The views of a scene show one set of named points, each view turned or mirrored, and shifted as a whole, with a little noise and some points left out.

Scene 1
View 1
J231: [ -9  18   7 -25 -10 -28  17 -14 -15  16 -17 -16 -20   8  -5  23 -26   7
   2  15]
J520: [-12  17  -8 -10  -7 -27   5  -2 -15   5   9 -20 -10   7  -3  26 -22   4
 -10  19]
J361: [  5 -18   4 -16  25   1  12   1   4  -2   8   3 -15  13  -4  14 -37   3
  -4  -8]
J992: [  8 -12   6 -15  26  -1   4   8  14  -3   9   9 -16  17   8   8 -30   2
  -6  -4]
J259: [-14   8  20 -23  -5  -9  21  -5  -2  15 -16 -14 -12  12   7  14 -26  12
   3   2]
J867: [-14  18  25 -30 -20 -19  17  -5  -1  28 -29 -11 -13  12  25  12 -29  16
   9   7]
J657: [-12  27  33 -31   1 -19  14   4   9  27 -23 -16 -15  20  19   4 -14   3
   1  12]
J839: [ -8   5  -6 -11  10 -20  14  -6 -15   0  10 -21 -14  10 -19  24 -21   3
 -11  13]
J760: [-13  23  20 -22 -14 -21   6   9   5  23 -13 -12  -7  15  31  12 -24   6
   2  10]
J991: [-11 -12  11 -17  -4  -4  16   2   1  10   2  -7  -3  11  16  14 -37  14
  -1  -8]
J903: [ -9  19 -19  -7  -9 -32   2   1 -17   2  15 -18 -10   7   1  31 -26   4
 -12  20]
J854: [-18  22  10 -21  -5 -30  22 -12 -18  15  -9 -31 -14  12 -18  23 -15   8
  -4  19]
J770: [-16   9  19 -28 -10 -16  30 -15 -10  18 -22 -21 -14   9  -5  21 -24  12
   4   6]
J519: [-14 -23  40 -32  24  18  38  -8  12   7 -12 -17  -7  22 -10   1 -21   9
   4 -21]
J150: [-16  -2   5 -19   6 -15  31 -20 -23   1  -3 -28 -17   8 -35  27 -17   6
  -6   8]
View 2
J854: [ 45   4  11  15  -9 -16  14  25  16  -6   1 -15  -4   3  -3  21   7 -10
  12  -1]
J231: [ 37  18   8  15   0   0  15  30  18  -7  -6 -11   1  -2  -1  14  11 -12
   4  -7]
J867: [ 20  17   7  19   6   6  16  44  31  12 -15 -13   1 -14   8  16  36 -20
 -17   4]
J770: [ 31  19  12  24  -7  -6  15  24  14   0 -10 -15   3  -7  -3  24  19 -17
  -6   4]
J259: [ 19   9   6  22  -4   1  13  29  16   9 -11  -9   3  -4  -8  15  26 -17
 -11   2]
J361: [  0   9 -17  23 -11  11   3   6  -7   1 -15   7  14  12 -40   0  19 -18
 -10  -3]
J839: [ 31   0  -4  15 -14  -9  11  13  -5  -7  -1  -6  -1  14 -25  10  -1  -5
  14 -11]
J903: [ 30   1  -7   3  -7   0  19  40  -1  -1   2  -5 -12  14 -14   5  -8   0
  10 -32]
J657: [ 34   2   4  21   8   1  12  38  44   8 -11  -7   2  -5  -4   5  48 -15
  -5  10]
J991: [  2   8  -5  23  -8   9  10  28  -3  18 -15  -5   2   2 -20  11  21 -15
 -23  -3]
J992: [  2   1 -28  20  -4  14   1  12   2   5 -13  12  12  17 -43 -10  29 -14
  -8  -5]
J760: [ 19   0  -3  13   6   8  15  52  29  17 -11  -8  -3  -3  -1   5  37 -11
 -12  -8]
J150: [ 38   9   9  23 -18 -18  11   0  -5 -11  -4 -14   3   4 -16  24  -2 -12
   9   4]
View 3
J839: [-13  13   8   0  15  -7 -14  20   9  17  26   6   5  32  -1  -9  -4   3
   7   3]
J867: [ -6  13  12  49 -16  -3   3   1  -3   2  37   5 -27  -6  -1   8  16  24
   2   7]
J770: [ -7  15   8  37  -3 -12 -12   7   4  13  28  10 -16  -2  -9  -2   7   6
   0  16]
J361: [ -9  21 -14 -12  11   4  -5   6  19  -1   0  16  14  35  -2  14  -1  19
  14 -28]
J520: [-15  14  12  10   9  -3  -3  21   1  13  43   3  -1  30  11 -13  -5  10
   4   4]
J854: [-10   8  17  24   9  -9 -20  19   2  24  41   4 -12  12  -5  -5   5  -2
   1  21]
J991: [-6 24 -2 17 -5 -5  8  7 11 -8 11 12  0  6 -1 -7 10 19 12 -8]
J992: [ -2  19 -11  -5   6   8  -3   6  17  -2   6  11   2  25  -2  21   7  22
  20 -32]
J903: [-22  13  13   6  11  -3   2  26   0  13  46  -1   1  38  16 -19  -9  11
   7   3]
J519: [ 15  22  -2  14  -4 -11 -11   5  21  -1  -2  15  -6 -14 -21   3  25  -2
  22  -1]
J657: [  2   7   8  35  -7   7 -12   7   3   9  44   7 -32  -3   1  24  20  14
  14  -5]
J259: [ -3  16   6  29  -5  -6  -5   5   6   3  24  10 -15   2  -5   4  11  13
   7   5]
View 4
J991: [ -5  37 -13   5   5 -12 -15  -6  20 -18  -2  15   5  -1  19   7   2  -2
  -6  11]
J231: [-19   7   6  -1 -14  -8 -14 -16  11  10  14 -16 -10  -4  33   1   5  14
  -4   3]
J150: [-16   2 -12  17 -22  -4  11  -9  11  34   4 -12  -1   6  36   6  14  20
   0  24]
J770: [-23  16  -2   6  -6  -9  -5 -13  12  12  15  -6   3 -12  32  -7   2  16
  -4   6]
J520: [-14  13   8  -6 -16  -7 -14  -5  10  14   2 -15 -27  20  29  15  24   7
  -5   5]
J903: [-12  13  12  -9 -20 -10 -19  -3  12  18   0 -19 -34  28  27  16  28   3
  -4   5]
J259: [-11  20 -12   9  -3 -13  -8 -18  20  -6  10   6  10 -17  25  -1  -4   8
  -3  14]
J519: [-13  27 -31  24   1  -9   7  -2  16  -1   3  26  19  -6  16   7   8  13
  -2  24]
J760: [-22  28  10 -14   4 -11 -25  -9  14 -19  18   6 -11  -8  19   2   8   1
  -4 -11]
J867: [-25  29   4  -9   6 -10 -19 -14  16 -14  21  -2   2 -22  27  -9  -6   4
  -6  -6]
J839: [-12   4  -7   7 -24  -6  -8 -10  10  20   0  -9 -18  22  27  20  25   8
  -2  19]
J854: [-29   6   0   2 -15  -4  -2  -9   6  23  21 -12 -11  -1  32   3  17  18
  -3   8]
View 5
J520: [  2  -9  -1  16  25  12   1  -4  24 -15 -13  -6 -16 -21 -12   4 -19 -12
   7  -4]
J519: [ 27  17   2   3  -2  11 -16  26  14 -10  13  -8  20  27   6   8 -35   4
  -1 -18]
J231: [ 19 -10 -10  20   9  18  -2  11  22 -11 -18 -10 -11 -14 -12  -7 -11 -10
  -7 -24]
J903: [ -5 -13  -1  17  29  12   2  -9  29 -17 -14  -3 -18 -28 -16   5 -19 -18
  12  -1]
J361: [ 27  13 -12  -3  13  26 -14   1  20  -5  -7  -5  21  -4  -3   8 -47   6
  14  14]
J854: [  6 -13  -4  20  17  11  -3   5  26 -15 -15  -9 -11 -13 -16  -2 -12 -13
   5 -21]
J770: [ 18  -8  -6  18   0  16  -7  20  19 -10 -10 -10  -2   0  -7  -8 -11  -9
  -9 -29]
J839: [  7  -6  -3   9  28   8  -8  -4  30 -16 -19 -11   4  -8 -15   9 -26  -3
  13 -10]
J760: [ 19  10  -3  13   3  26   7  20  12  -5   6  -3 -35 -15   8   3  -7  -7
  -9  -4]
J992: [ 34  20 -10  -4  20  30 -12   0  18  -8  -5  -5   8 -10   6  14 -46  10
  15  21]
J259: [ 23   3  -4  13   1  21  -7  19  15  -8  -1  -6  -5  -1   1  -3 -17  -5
  -6 -15]
J657: [ 38  15  -6  12   5  26   3  31  11  -8  -6  -8 -28  -2   9   9  -2   5
 -11 -21]
J867: [ 25   3  -6  20 -13  30   1  28   9  -2   1  -6 -23  -9   5 -10  -8  -8
 -19 -18]
J991: [ 14   6  -2   9  -2  22  -8   8  13  -6  11  -1   5  -2   5  -1 -36  -9
  -1   7]
J150: [  8 -12  -5  10  18   3 -14   6  30 -18 -21 -16  22   5 -21  -2 -24  -6
   6 -33]

In a view up to two points have been moved. Name them for each view, in the order of its rows, or write none.
view 1 | J519
view 2 | none
view 3 | J361
view 4 | J991, J259
view 5 | J854
